Each row is a point on a tangle of strands that fork, close into loops and nearly touch. The rows are in no order.
In the rows, zero is written as 128.
Points whose rows are less than 129 apart are linked; no others are. Some points are linked to none.
lev: [119 156 124  88 118 120 216 159 123 145 166  84 111 133 181 206 134 131
 118 111 122 122  94 122 163 144 126 186  99 189 105 137 151 140 135 141
 127  75 131 199 158 127 125 126 112 142 100]
savo: [139 116 154 137 129  98 112 171  57 144 114 111  98 106 114 183 132 117
 127 107  98 161 102 204 191 194 148 149 121 128 151 137 120 125  88 112
 145 121 146 178 107 104 161  94 144 127  59]
fevin: [120  77  94 104 116 106  46 144 137 144 135 115 113 143 115  72 114  90
 138 159 137 119 133 129 110 129 115  90 129  86 106 114  98 101 125  81
 124 143  56  81 178 142 167 115 184  98 111]
vov: [175 118  99 107 127 135  53 150 133 108 146 128 152 128  89 122 148 132
 186 181  90 153  91 137  99 106 152  90 172  77 135 140 100 133 121  92
 142 171 114  94 149 146 134 152 178 132  83]
vusuv: [111 126 162 201 107 133 100 102 109  76  77 138 137 129 104 147  90  98
 155  73 129 124 143 163 195 139 154 113 148  88 175 104 117 125 118 159
 113  87 160 132  57 104 167  94 134  55 132]
daven: [125 118 132  98 117 128 156 141 213 129 113 121 129 120 132 102 172  90
 116 164 101 124 189  99  88  97 117  97 124 147  98  76  97 116 153 146
 131 185 109 133 114 146 139 141  95 141 133]
ranuk: [ 75 132 133 123 116 135 145 160 112 156  86 111  94 127 151  68 113  96
  77 139 130  91 167 118 117 138 105 118  68 158 119 112 117  86 164 164
  94  91  72 140 144 156 134 148 114 128 148]
felem: [ 84 123 108  97 119 126 168 147 171 127 131 102 117 158 152  96 113 124
  73 142 176  66 158  87 147 125  92 158  79 165 126 115 139 107 150 129
  87  78  98 139 158 138 128 136  83 119 167]
kulub: [131 126  86  85 122 123 125  85 227 102 141 101 161 165 126  92 114 131
 152 115 162 126 135  52 133  82 125 142 130 120 103 115 156 128 133  86
 138 150 139 113 140 144 135 140 107 118 146]
Dilit: [ 80 134 139 132 141 126 136 134 134 144 123 101 128 139 130 107  84 126
  92 108 171 110 145 119 133 139 125 169  88 156 142 114 142 102 147 153
  95  80 113 149 114 135 138 128 132 107 140]
Vofe: [119 134 105 121 151 124 136 107  96 145 139  66 139 141 165 122  97 159
  70 106 177  71 117 116 156 167 103 179  88 181 160 140 158 153 151 151
  91  35 128 163 139 136 100 148 127 146 128]
fule: [122 124  91  68 118 139 172 164 212 123 184  82 104 174 157 188 136 129
 129  95 151 142 123 109 207 147  95 146 124 144  90 164 149 179 121  78
 136 103 114 150 230 103 132 118 119 154 140]
Gosok: [170 113  91 100 151 122 136 153 145 129 182  70 145 133 115 172 159 143
 150 121 122 131 109 136 148 116 141 138 151 136 121 137 128 165 106  85
 132 147 153 158 164 117 125 151 136 184 107]
fifov: [126 123 128 118 134 121 143 150  54 162 124  93 111 102 147 122 122 118
 116 136 105  83 131 154 128 146 116 149  79 175 130 126 110 110 142 149
  91 103 102 156 135 145 125 156 125 152 112]
Tofo: [171 136 114 117 128 158 106 121 177 106 147 164 149 121 104 141 158 166
 169 166 101 134  97 107  89  59 144 105 169  86 119 130 118 131 126 108
 161 189 154  97 143 156 106 141 130 120 135]
Pev: [ 89 118 165 124 120 107  96 172 157 177  78 175  69 129 136  89 121  53
  82 146 122 201 190 126 108 153 161 100 149 100  87  83 103 103 150 163
 157 160 102 116 133 135 157  83 138  70 100]
bifo: [172 144 110 125 147 114 204 123  58 133 176  87 144 117 145 207 165 181
 141 115  89 101  87 148 140 150 134 175 122 167 139 157 124 157  97 148
 120 110 168 185 123 124  84 158 117 180 126]
toz: [114 118 107  65 106 119 195 180 203 137 164  92 113 143 141 174 159 106
 121 123 118 131 147 103 157 100 120 147 146 145  76  88 125 148 125 118
 147 149 124 172 131 125 146 140  89 152 124]
Gipoz: [186 114  87 104 133 149  68 118 146 108 166 108 158 132  88 121 156 152
 191 158 112 126  85 126 110  96 135 102 151  76 134 146 117 140 109  64
 139 147 126  92 164 140 115 148 158 137 114]
Gemi: [ 83 128 146 148 139 119 115 168  27 177  97 127  82 136 139  86  98 108
  82 112 117 118 140 160 144 190 137 120  86 127 122 118 116  83 136 152
 114  87  72 142 162 140 140 115 151 109 122]
zov: [153 125 133 135 118 157  85  98 148 108 141 185 150 126 105 124 132 167
 177 155 119 138  82 118  71  73 146 107 158  83 141 146 137 114 124 108
 146 169 122  68 139 140 117 133 157 108 128]
pekup: [159 128 112 144 137 152 175 146 105 124 165 136 149 120 112 180 167 192
 161 154  84 107 114 136  98  98 126 136 151 134 128 136 121 142 109 119
 116 162 148 138 143 134  75 156 114 185 174]
Duf: [128 171 132 187 130 143 206  94 139 110 125 165 153 111 154 144 133 155
 123 121 128  91 130  99  89  92 133 145 135 176 128 135 138 131 121 161
 132 143 187 123  63 105  77 113  61 127 192]
nuz: [139 127 169 149 132 134 133 116 123 119 117 188 147  79 113 102 156 115
 149 167 101 132 140 143  73 101 137  86 136 125 133 119 110  97 142 166
 115 150 112  99  91 129 123 145 128 154 133]
pofeg: [ 87 139 121  83 129 112 130 188 131 130 134 126  96 187 141 119 116  79
  89 134 139 157 157 114 176 141 121 120 108  93 116 135 144 123 128 112
 135 107  83 136 194 130 167 106 130  97 146]
nis: [169 110 104 124 158 135  30  32 111 125 143  84 165 169 123 105  86 169
 182  84 190 163 103 107 147 143 143 129 162  68 188 161 163 144 112  86
 113 100 137  99 142 126 114 127 173 117 103]
lakim: [142 143 154 121 115 136 190 131  92 141 110 134 123  78 144 132 148 126
 144 153  68  85 141 147  86 116 108 136 104 169 124 133 101 105 146 184
 100 137 135 141  95 134  98 171  94 175 135]
Bodu: [ 97 124 148 123 139 124 108 118 142 131 122 112 137 138 108  98  83 124
 112 117 173 141 152 105 129 143 143 142 117 118 139 121 138 101 130 128
 117  99 107 145 104 133 146 121 142  99 118]
pato: [ 94 163 136 123 131 112 147 207  60 158 119 133  81 162 149 152 113  76
  69 128 102 171 133 143 173 174 136 137 102 111 116 130 147 111 123 130
 159  98 106 172 190 131 151  94 146 117 107]
kuvi: [130 136 177 170 131 173 163  94 115 110  92 205 136  73 133  83 139 132
 154 151 109 104 144 162  62 109 116  91 115 150 129 143 116 113 146 196
  97 135 112  87  72 117  94 132 112 153 161]
Disa: [114 141 142 168 135 124 126  73 126 106 124 148 164 114 113  79 108 136
 131 119 156 117 146 107  95 107 123 134 137 132 169 112 139 110 132 138
 115 101 150  99  81 118 115 129 124 117 152]
Nimer: [122  96 159 153 124  98  84 179  65 181 106 168  84 120 118 120 108  91
 116 120 101 172 138 192 131 196 170 104 147  96 109 105  90  99 125 118
 154 153 112 133 116 125 176 113 183 107  57]
muki: [ 81 155 135 129 123 114 138 198  62 169  85 134  79 155 146 112 114  64
  65 129 101 146 149 139 148 176 134 137 102 128  99 121 130  82 136 150
 147 100  91 138 174 148 158 109 140 112 123]
tus: [109 114 115  90 110 113 131 128 204 138 129 107 136 128 125  90 137  99
 116 155 144 110 179  88 113  95 102 128 104 150 108  94 116 122 138 119
 105 145  92 131 141 141 136 146  95 124 155]
Tik: [165 139 129 135 133 138 138 157 129 115 149 153 136 110  91 181 170 152
 145 157  86 161 107 140 104 107 167 135 171 106 126 135 113 130 101 113
 160 183 147 146 117 126 102 148 132 156 115]
zili: [146 134  63  98 137 132 118  73 190  86 171 108 172 153 132 109 124 151
 156 108 151 112 109  60 126  94 122 140 148 133 119 128 150 148 123  78
 135 147 156 106 145 133 110 148 110 148 155]
Dorup: [101 108  94 100 118 119 145  96 188 120 136 102 135 135 137  70 119 120
 102 149 162  69 173  84 120 109  84 135  83 151 117  96 137 125 148 121
  82 110  97 118 130 148 133 147 100 117 172]
dusu: [134 145 132 129 146 128 150 113  59 138 133  85 138 109 150 150 133 152
  91 101 135  81 110 141 135 162 121 185  96 176 164 141 144 141 136 150
 101  60 140 172 109 125 100 130 120 150 111]
Gotel: [ 92 165 118  84 125 135 207 162 169 131 174  97 121 153 165 195 116 117
 100 104 157 149 113 115 190 142 124 180 104 161  91 141 168 156 135 124
 145  84 150 182 167 119 139 118 119 144 118]
gokig: [118 143 152 204 117 140 100  72 140  80  99 175 151 143 115 159 102 153
 160  90 154 132  94 122 148  92 125 120 165 106 150 140 155 138  92 107
 163 156 180  84  75  90 124  90 109  69 174]
Dedu: [166 105  61  44 104 139 101 116 220 102 143  88 149 158 123 108 151 136
 168 139 144  98 113  85 126  85 120 119 157  86  96 131  94 134 112  77
 156 164 132  91 157 150 147 134 116 114 117]
tel: [131 147 104  99 135 140 124  88 218 106 148 134 159 156 120 123 104 124
 142  99 169 180 128  60 153  95 136 155 155 111 114 128 159 133 125  93
 164 148 172 128 110 121 143 123 105 125 126]
noki: [125 128 125 120 145 108 118 159  65 171 128  84 101 132 147 129 129 120
 100 129 118 113 115 162 143 183 116 133  85 160 125 137 130 125 137 108
 105 100  89 158 183 142 128 136 141 144 105]
Mor: [111  96 130 162 119 110  83 169  29 195 116 119  82 131 140  91 115 107
 109 121 103 117 133 170 141 196 136 107  93 114 102 115 109  92 135 124
 117 113  75 118 171 143 146 123 177 137  93]
faka: [ 71 172 147 126 121 102 143 199 112 154  86 178  80 159 149 105  91  45
  61 131 123 201 188 106 162 163 147 107 131  74 117 115 141 111 126 165
 169 103 120 142 161 132 158  82 129  69 133]
los: [172 138 129 118 149 130 169 174 125 119 157 145 130 120 101 220 159 150
 145 142  82 167  95 155 144 126 155 157 187 114 130 132 117 159  96 127
 175 174 173 168 105 110 117 152 117 161 109]
kul: [152 144  70 129 149 139 158  95 165 100 187 114 171 164 148 148 130 181
 138  90 147 128 103  82 140  98 124 157 159 153 114 144 154 162 107  79
 145 128 179 134 146 111  99 160 109 171 177]
semu: [196 100  65  93 135 129  71 103 149 112 154  63 154 138 111 130 155 154
 168 137 135 110 102 110 135 111 124 114 138 102 131 159 115 160 111  61
 124 133 122 108 183 137 122 150 132 160 122]
Mel: [123 166 150 181 121 127 167  92 177  89 117 163 153 120 127 151 139 148
 124 126 144 134 129  98 104  83 138 134 145 152 119 123 148 131 112 144
 160 154 201 122  73 105  92 100  73 102 187]
letu: [132 117 135 115 126 115 112 162  95 155 147 119 121 102 103 129 158 111
 140 146  91 131 145 144 110 128 138 124 116 139 124 115 106 116 131 114
 128 143 107 142 124 135 155 158 135 159 103]
kiv: [ 77 139 109 111 125 151 147 143 104 153  93 113 111 147 157  72 104 114
  64 144 151  47 159 116 128 153  85 130  55 154 149 116 125  98 170 187
  82  48  75 131 145 158 116 166 109 115 162]
punib: [111 143 157 206 125 144 134  71 127  84  77 163 150 112 116 108 104 129
 130  99 146  93 134 135 113 110 129 122 145 130 173 126 119 127 112 161
 128  93 164  93  48 102 116 110 117  85 161]
samet: [106  77 114 155 118 110  58 140  44 175 118 117  99 110 130  55 112 112
 120 138 100  95 138 168 114 175 117  74  97 116 112 106 107 101 139 125
  90 113  49  95 165 154 156 135 195 145  96]
notun: [182 133 119 122 124 160 119 169 168 108 144 170 138 106  93 172 172 160
 163 193  86 148  88 133  94  82 151 102 192  89 111 129 110 134 121 123
 168 207 149 123 131 152  93 165 140 132 118]
Vegeb: [132 146 106 106 132 118 209 136 101 127 166  73 140 124 159 213 140 143
 114  93 109 113 103 125 146 147 135 196 121 189 126 148 145 160 117 143
 126  93 164 202 124 124 115 136 122 169 112]
Mevan: [119 106 125 142 140 133  92 121  65 139 125 124 128  98 110  77 120 133
 123 129 133 106 154 153 106 154 128 121  91 129 152 107 105 105 144 149
  81  87  78 124 121 144 139 155 149 139 102]
lerut: [120 126 115 106 137 106 128 159 112 146 146  66  96 164 147 152 120 125
 104 124 157 110 118 134 170 164 118 150  81 156 134 158 147 156 128 102
 102  82  95 159 217 136 127 114 133 143 130]
Boze: [115 131 144  99 112 113 165 180 200 152 125 130  92 118 127 139 168  91
  97 162  90 151 167 104 118 113 138 123 141 154  73  82 102 140 149 147
 155 183 128 158 127 139 142 135  88 135 113]
nuvok: [103 134 126 163 128 151  93  43  98 124 138 216 153 100 141  75  85 215
 133 136 174  71  71 111  71  83  71  96 130 135 146 126 156 146 136 131
 108 120 135  51 118 140  81 138 137 131 179]
pur: [125 140 158 108 116 109 175 179  97 156 115 116  92 107 135 191 141 105
 106 129  91 157 109 159 145 147 145 171 121 156 106 117 115 124 116 141
 149 136 134 189 112 128 147 136 110 131  85]
gavi: [135 105 195 209 117 158 108 103  94  99 105 190 121  88  98 150 130 166
 159 132 113 110  82 188 122  96 137  97 129 111 137 128 108 125 115 133
 121 170 126  91  85 104 108  95 149 106 148]
zinum: [163 115  98  80 147 125  62 142 159 142 144  82 128 155 102 135 123 118
 161 126 133 182 100 134 168 139 144 127 151  85 118 155 135 158 127  74
 151 150 133 130 172 125 158 126 171 122  81]
Mopod: [112 123 159 209 128 145  69  54 111  79 103 181 156 143 114 132  88 181
 162  82 167 114  76 139 138 105 136 124 149  96 168 142 158 126  88  88
 131 143 165  62  97  98 100 109 127  67 167]
duzuz: [116 158 174 214 122 164 144  65 112  86  77 181 144  92 141  98 110 143
 121 106 140  64 134 142 101 105  98 110 117 157 163 136 135 132 140 186
 118 109 155  79  44 103  94 119 108 102 195]
mamik: [111  51  95 116  99 110  40 127  74 163 130 120 105 127 126  52 106  97
 128 162 122  96 135 146 103 161 103  61 113  89  99 100 110 104 124 110
  95 119  36  57 184 146 178 128 193 107 108]
sev: [154 118 117 123 156 115 140 121  52 152 150  80 129 107 149 134 146 155
 117 127 109  81 119 150 128 153 119 161  95 167 155 136 120 146 134 143
  82  93 127 154 140 143 104 157 133 175 110]
Pati: [ 71 161 167 142 123 117 152 184 113 161  51 162  73 142 156 104 111  52
  58 126 122 179 195 124 135 170 152 106 116 112 101 110 119  71 147 202
 166 109 104 130 140 138 142  81 113  77 127]
Moset: [143 119 138 162 134 166 148 107 108 126 154 177 145  90 122 150 142 194
 157 151 110  93  96 133  91  85 121 129 126 142 123 138 138 136 130 115
 112 150 150 109 125 129  65 145 113 159 176]
buliv: [149 129 130 121 128 128 160 147 112 137 150 125 133  95 122 138 158 119
 143 164  73 115 144 136  91 109 126 122 128 142 124 117 101 117 137 145
 109 159 123 130 125 146 117 172 115 183 138]
Zap: [131 126 128 127 145 112 119 104 142 110 138 120 157 127 104 112 117 120
 135 127 150 136 144 105 117 106 143 154 135 123 143 115 137 115 129 113
 119 125 135 132 108 127 144 140 121 127 126]
Zaf: [116  93  97 103 129 120 138 121 105 139 145  70 125 143 159 104 141 148
  87 135 154  44 148 112 147 150  73 147  87 173 141 136 109 145 150 120
  69  73  93 137 174 133 109 159 107 161 171]
dipov: [141 112 165 168 126 143  99 101 121  95 112 208 148 103  98 129 129 164
 167 137 120 136 100 151  88  94 144  96 152  85 164 133 126 103 113 121
 128 147 124  81  95 129 112 112 149 109 133]
farad: [177 124  64  62 140 155  99 112 193 105 165  57 147 172 124 145 128 151
 176  94 167 167  98  96 196 130 120 118 164 112  96 172 141 188 119  51
 159 138 158 138 176 125 136 131 136 167  95]
Bop: [109 157 159 108 123 112 173 179  89 153  96 121 103 120 149 182 113 104
  82 108 119 146 109 166 153 176 141 177  97 163 122 140 125 111 124 152
 142 101 139 187 127 120 147 104 128 104  94]
masi: [146 136 152 101 126 116 198 171 143 154 137 129 111 111 127 202 161 114
 115 135  78 162 138 139 123 127 151 155 159 154 100 109  99 143 114 154
 167 166 167 185  93 130 143 151  95 148 104]
nutu: [ 92 120 145 108 135 105 125 165 112 159 116 112  97 134 126 114 124  91
  81 143 123 123 150 131 130 134 123 122  95 137 112 112 109  99 146 128
 115 126  81 137 146 150 151 133 112 121 132]
Kis: [110 139 103  95 134 123 180 126 179 114 194  80 143 155 152 171 109 147
 120  80 159 143 116 103 181 134 122 185 129 159 102 143 172 167 134 107
 138  90 164 169 156 101 133 136 121 161 129]
nulus: [126 171 149 187 122 121 155  75 190  80  84 164 154 126 129 129 140 121
 119 104 164 154 156 105 108  98 136 116 149 143 157 120 152 135 122 165
 165 141 182 114  54  95 121  75  80  95 175]
Marim: [110 127  83 122 139 130 145  97 125 129 154  66 142 156 178  95 123 158
  74 121 197  45 143  90 152 131  73 169  88 184 144 128 154 166 154 131
  76  49 119 135 136 143 104 163 106 141 167]
sivok: [136 148  80 123 150 114 165  99 138 108 186  80 169 155 157 173 130 164
 125  93 153 118 116  95 157 131 128 175 140 177 119 150 175 179 115  96
 120  93 170 158 149 109 107 150 107 174 150]
sim: [117 110 117  79  99 114  97  96 198 125 113 120 134 135 111  60 117 106
 146 144 155 125 161  74  90  81 115 102 123 101 132  92 112 102 146 126
 116 158  78  87 136 164 164 134 142  95 126]
tavel: [ 96 161 110  71 119 132 182 198 198 110 183 118 107 169 151 190 120 110
 110 106 142 189 124 106 226 153 115 152 119 127  91 164 173 166 126 111
 149  90 130 167 208 110 137 116 111 135 118]
kap: [ 82 153 123  96 108 126 180 160 188 132 135 105 113 164 155 135 127 104
  68 133 155 117 154  93 153 117 118 152  88 169 101 116 140 121 155 141
 110  97 110 164 144 139 133 126  85 114 158]
meniz: [135 108  96 100 132 125 145 129  60 153 126  55 107 121 178 127 148 151
  96 144 132  45 133 144 143 168  58 151  62 181 131 146 113 148 166 147
  63  78  85 147 169 151  99 173 122 172 151]
puf: [117 112 166 159 120  94  93 174  43 171 103 134  87 110 122 151 111 103
 115 106  94 153 114 198 159 203 167 131 129 123 131 115  99  90 105 131
 140 128 132 150 106 110 161  95 158 104  63]
Gafo: [135  91 140 144 126 108  53 156  93 158 123 154 115 116  99 110 125  99
 145 140  90 169 123 166 112 158 177  91 170  82 125 107  94  98 114 121
 142 159 108 109 114 126 172 118 192  93  54]
figi: [143 135 136  86 110 115 105  75 218 119 105 142 143 129 115  74 137  99
 145 155 150 145 168  76  69  87 137  98 148 105 135  79 130 103 151 147
 139 175 107  81 117 153 151 105 133 101 125]
sirof: [ 84 124 125 144 136 147 132 119 105 148 111  93 120 137 143  82  88 127
  69 117 168  66 148 119 115 147 112 156  90 153 163 114 123 110 168 182
  75  45 105 141 100 130 114 155 125 118 146]
falar: [161 115 127 147 162 124  58  53  92  98 129 136 171 155  98 120 105 177
 153  98 158 155  97 129 137 141 145 142 143  80 178 162 157 138  93  83
 114 116 145 103 127 116 111 111 166 122 121]
situm: [161 109 103 100 146 147  47  51 139 108 144  95 171 174 115 114  73 147
 192  83 180 189 101 105 153 144 137 136 164  53 159 171 175 134 116  78
 150 137 160  95 141 124 134 104 165 112  70]
zuli: [ 73 180 122 105 112  95 154 200  86 139 121 153  88 170 141 126  97  45
  70 131 102 197 162 131 191 170 139 125 124  84 129 143 161 136 110 141
 167  92 125 148 187 141 170  87 143  98 113]
puda: [161 128 108  90 132 133 174 196 168 129 164 122 120 116 120 189 168 123
 124 142  89 163 123 123 126 122 146 148 183 128  97 106 106 169 112 131
 167 183 159 178 115 136 137 167 107 163 114]
zib: [101 139 131  87 113 117 193 177 191 143 132 111  90 147 155 154 148  94
  86 144 120 135 153 107 144 116 131 146 111 160  82  98 120 127 152 142
 136 135 118 165 142 136 140 135  80 136 135]
zata: [125 154 130 140 130 115 126  74 187  92 118 141 171 139 116 118 100 141
 140  89 170 180 123  81 135 106 146 144 154 122 148 130 163 132 103 118
 168 131 190 117  72 106 130 106 112 100 141]
rodu: [ 90 106 137 135 118 107  86 163 102 171 113 135  98 147 116  76 113  83
 105 145 135 131 165 127 123 140 129  95  98 115 104 102 115  97 141 127
 112 127  52 112 160 153 164 121 145 105 129]
nivu: [162 113 125  99 145 120  98 172 111 132 147 121 117 128  93 171 134 129
 137 122 111 208  94 182 170 163 158 144 167  94 144 143 130 155 104  89
 153 161 164 160 125 101 151 117 152 144  60]
Bim: [137  94  87  91 120  89 109 174 116 145 115 123  90 164 136 106 161 109
  79 161 138  96 157 140 150 166  93 112 110 130  93 175 117 116  73  56
 126 104  72  96 233 111 154  99 128 135 166]
Tazaz: [130 117 151 126 121 114  99 133 142 137 113 166 131  94 114  94 152  92
 147 161 106 152 162 126  72 112 146  84 143 103 131  98 105 106 147 148
 135 169  97 103  93 136 154 127 144 119  91]
muno: [161 151 143 110 117 128 134  72 227 101 100 161 156 149 119 103 152 121
 157 144 127 165 148  76  74  72 142 108 167 107 138  92 138 130 138 138
 168 187 155  84 104 147 114  99 112 100 135]
Daf: [122 158 152 198 120 175 177  68  92 101  57 186 139  80 151  65 112 139
 125 112 139  44 144 147  82 124  91 102 105 160 167 152 124 135 151 226
 106  83 151  95  48 100  79 137 104 125 179]
doza: [128 107 102 108 133 101  90 167  92 158 142  87 113 125 121 117 137 120
 131 144 111 119 134 155 138 152 124 117 100 142 116 123 117 130 126  83
 111 127  92 130 176 145 158 142 144 162  95]
Lav: [146 120 176 173 118 168 126 111 159 115 121 212 128  85 112 143 145 169
 171 164 125 122  88 151  65  69 120  83 143 136 106 143 122 118 137 144
 135 192 133  78  97 111  84 112 124 115 160]
nune: [146 142 175 167 123 149 152  83 173  94 108 203 141  95 111 133 161 156
 150 156 125 137 134 135  60  74 121  99 143 143 131 110 132 122 138 157
 147 182 146  84  81 121  93  86 106 108 159]
mib: [133 149 164 161 135 118 137  84 189 108  84 161 149 111 107 111 149 116
 129 122 149 168 163 105  88 108 139 118 145 129 148 103 135 116 145 166
 140 148 144 112  63 118 134  96 107  95 137]
nele: [ 96 103 148 131 115 104  84 154 115 176 103 150  98 127 115  68 101  74
 127 144 129 152 166 135  99 152 139  82 137 100  98  85 102  81 153 146
 127 152  71 101 135 145 174 121 178  88  95]
Vop: [113  89 107  91 106 121  74 114 149 131 123 122 131 121 110  63 125 106
 140 148 139  98 147 111  93 105 105  91 108 107 130 101 107 102 134 117
  93 135  60  80 138 150 170 138 154 103 129]
Benuk: [128 100 178 196 120 173 120  94  97 118 119 212 126  67 120 143 137 185
 155 152 131 102  77 173  86  89 107  96 117 138 128 150 123 124 134 135
 117 163 128  83  90 108  93 120 142 135 155]
nogi: [170 136 137 125 148 109 134 175  76 148 146 110 115 113 107 205 156 140
 135 129  94 177  96 202 161 176 154 149 141 114 145 147 127 147  88 107
 158 147 160 181 121 105 142 126 138 154  64]
Sof: [117 126 180 190 124 136 107  79 136  98  75 154 129 113  99 106  97 118
 143  89 164 122 157 148 131 131 134 113 143 113 171 108 103 103 118 167
 107  93 150 112  48 113 153 101 132  66 131]
levo: [ 95 146 164 207 110 136  98  95 138  66  84 130 138 142 121 154  86 108
 142  45 132 148 128 144 209 118 137 120 156  99 172 115 148 152 110 140
 131 111 200 144  51  93 160  87 125  67 141]
Zoguf: [118 136 147 115 112 127 179 144  69 159  89  99 112  80 167 118 124 104
 125 139  80  82 142 153 106 148 111 149  74 178 113 136 109  89 148 201
  99 103 103 157 107 141 118 173 102 160 119]
govu: [158 109 116 129 109 125  49 142 100 126 139 152 121 106 102 109 147 110
 173 178  75 165  95 134  81 120 167  80 169  71 131 127  98 110 118 117
 145 164 107  88 130 132 149 139 201 100  72]
gezir: [121 143 156 169 129 184 171  75  97 107  93 217 141  71 153  61 121 154
 149 142 121  68 126 136  68 116  81  94 106 153 141 146 128 132 163 208
  87 111 124  95  62 123  84 154 113 167 193]
zure: [125 112  94  99 130 115 154 141 123 140 162  61 121 145 151 151 145 139
 106 126 138  82 128 126 157 142  95 153 101 160 125 141 127 158 134  97
  93  91 109 169 184 123 128 145 113 165 137]
niza: [120 137 136 163 133 171 173  83  89 132 145 182 145  87 142 118 131 189
 141 159 108  68 117 122  73 109  85 127 114 159 133 146 135 148 153 159
  93 140 153 112  98 128  60 159 106 176 202]
deme: [ 89 148 179 131 113 115 135 170 153 169  76 146  92 123 140  98 122  72
  87 135 131 157 183 121 110 144 142 114 116 127  96  99 114  82 163 176
 138 130  99 135 122 151 150  95 120  86 120]
Gege: [140 107 141 189 139 140  62  69  75  72 113 158 152 139 101 126  94 171
 171  93 163 120 102 155 148 134 148 124 152  62 188 140 136 124  87  99
 115 118 148  87  93 108 124 105 152  85 134]
zifa: [118  94 155 121 118 107  85 142 160 166  92 164 100 109 123  82 125  68
 124 154 116 179 171 123  88 130 161  80 159 102 102  86  92 108 145 157
 143 180  91  98 115 139 162 112 158  79  76]
pap: [166 131 161 156 129 121 142 160  65 118 128 143 124 108 106 202 160 129
 143 128  74 138  92 196 143 156 160 136 138 119 159 145  99 134  97 126
 149 160 158 164  96 104 121 129 124 148 100]
zeg: [204 111  60  93 143 146  86 106 151 107 151  59 153 154 104 152 149 160
 195 118 137 153  86 114 164 124 132 112 162  91 115 181 124 175 114  51
 148 143 150 122 183 138 105 142 147 178 112]
Kupe: [163 126 118 137 153 128 159 137  81 122 176 107 144 123 129 179 158 178
 140 131  95 113  97 142 116 124 138 156 132 147 143 147 132 145 110 128
 122 128 155 166 141 125 104 151 121 188 143]
lagu: [122 152 126 172 134 149 195 104  87 128 147 168 156 113 157 141 131 181
 129 129 107  67 114 115  89 107 106 151 128 174 143 164 143 145 131 160
 117 125 178 136  85 128  59 144  87 152 201]
fef: [160 139 148 139 149 121 146 133  73 121 138 123 140 104 124 167 144 148
 136 133  99 121 106 167 128 144 143 159 109 152 154 145 119 125 110 127
 124 125 147 165  93 119 118 131 121 158 119]
midu: [147 109 110  99 150 112  97 154 124 150 158  85 121 142 111 163 125 127
 148 115 131 182 108 156 174 162 147 135 146 102 139 159 149 160 129  78
 142 141 142 161 162 108 137 120 161 150  72]
Beg: [157 159 154 148 125 131 159  78 214  93 109 188 157 118 119 102 173 133
 140 150 135 167 166  95  58  86 134  97 156 139 130 100 137 120 160 166
 152 178 147  78  94 129 103  87  95 110 152]
laf: [148 119  77  68 133 143 147 135 208 109 181  53 126 158 142 163 132 151
 155  82 165 155 115 107 203 135 108 137 147 143  78 166 158 192 115  68
 152 126 147 154 197 103 131 132 138 178 112]
pafeg: [155 111 104  85 145 146  51  98 145 133 144  97 151 166  99 113 102 127
 178 104 160 192 106 114 164 126 144 130 169  64 133 164 137 131 126  78
 161 144 147 117 141 130 146 116 167 118  75]
Gak: [ 99 162 153 219 108 128 115  91 156  56  99 148 155 151 124 179 105 118
 144  63 137 155  99 129 193  97 131 124 152 107 163 145 170 159  94 121
 167 147 210 116  67  88 127  90  99  78 170]

A fork is a point with three links, a tip a point with one. Leave the first point through the second and follow the links. Name the first fork or tip that comes.
vov, Gipoz: Gotel
pafeg, situm: punib
los, Tik: Beg
semu, Gipoz: nogi
figi, sim: zifa
mib, nulus: Kupe

How many points has the smallest loop of links through each point below? Write 0 if it is on no loop.
sirof: 18
fef: 21
zure: 9
doza: 7
zib: 7
gavi: 0

A tip is a point with one link. Name the tips that can be reached along the links from each point below, in the order of the rows.
Nimer: Bop, zata
buliv: meniz
zib: toz

Name the points in between on the shortest way along the links from the first point to the second, in order.
deme, lagu: Pati, faka, zuli, pato, muki, Gemi, Mor, samet, mamik, fevin, Vop, sim, figi, muno, Beg, mib, nulus, Mel, Duf
midu, kiv: zinum, pafeg, situm, nis, falar, Gege, Mopod, gokig, Gak, levo, vusuv, Sof, punib, Disa, Zap, Bodu, Dilit, sirof
kul, Tik: sivok, Kis, Gotel, lev, Vegeb, bifo, Kupe, pekup, Moset, niza, lagu, Duf, Mel, nulus, mib, Beg, nune, Lav, Benuk, gavi, dipov, zov, Tofo, notun
zuli, punib: faka, Pati, deme, Pev, zifa, Tazaz, nuz, kuvi, gezir, Daf, duzuz
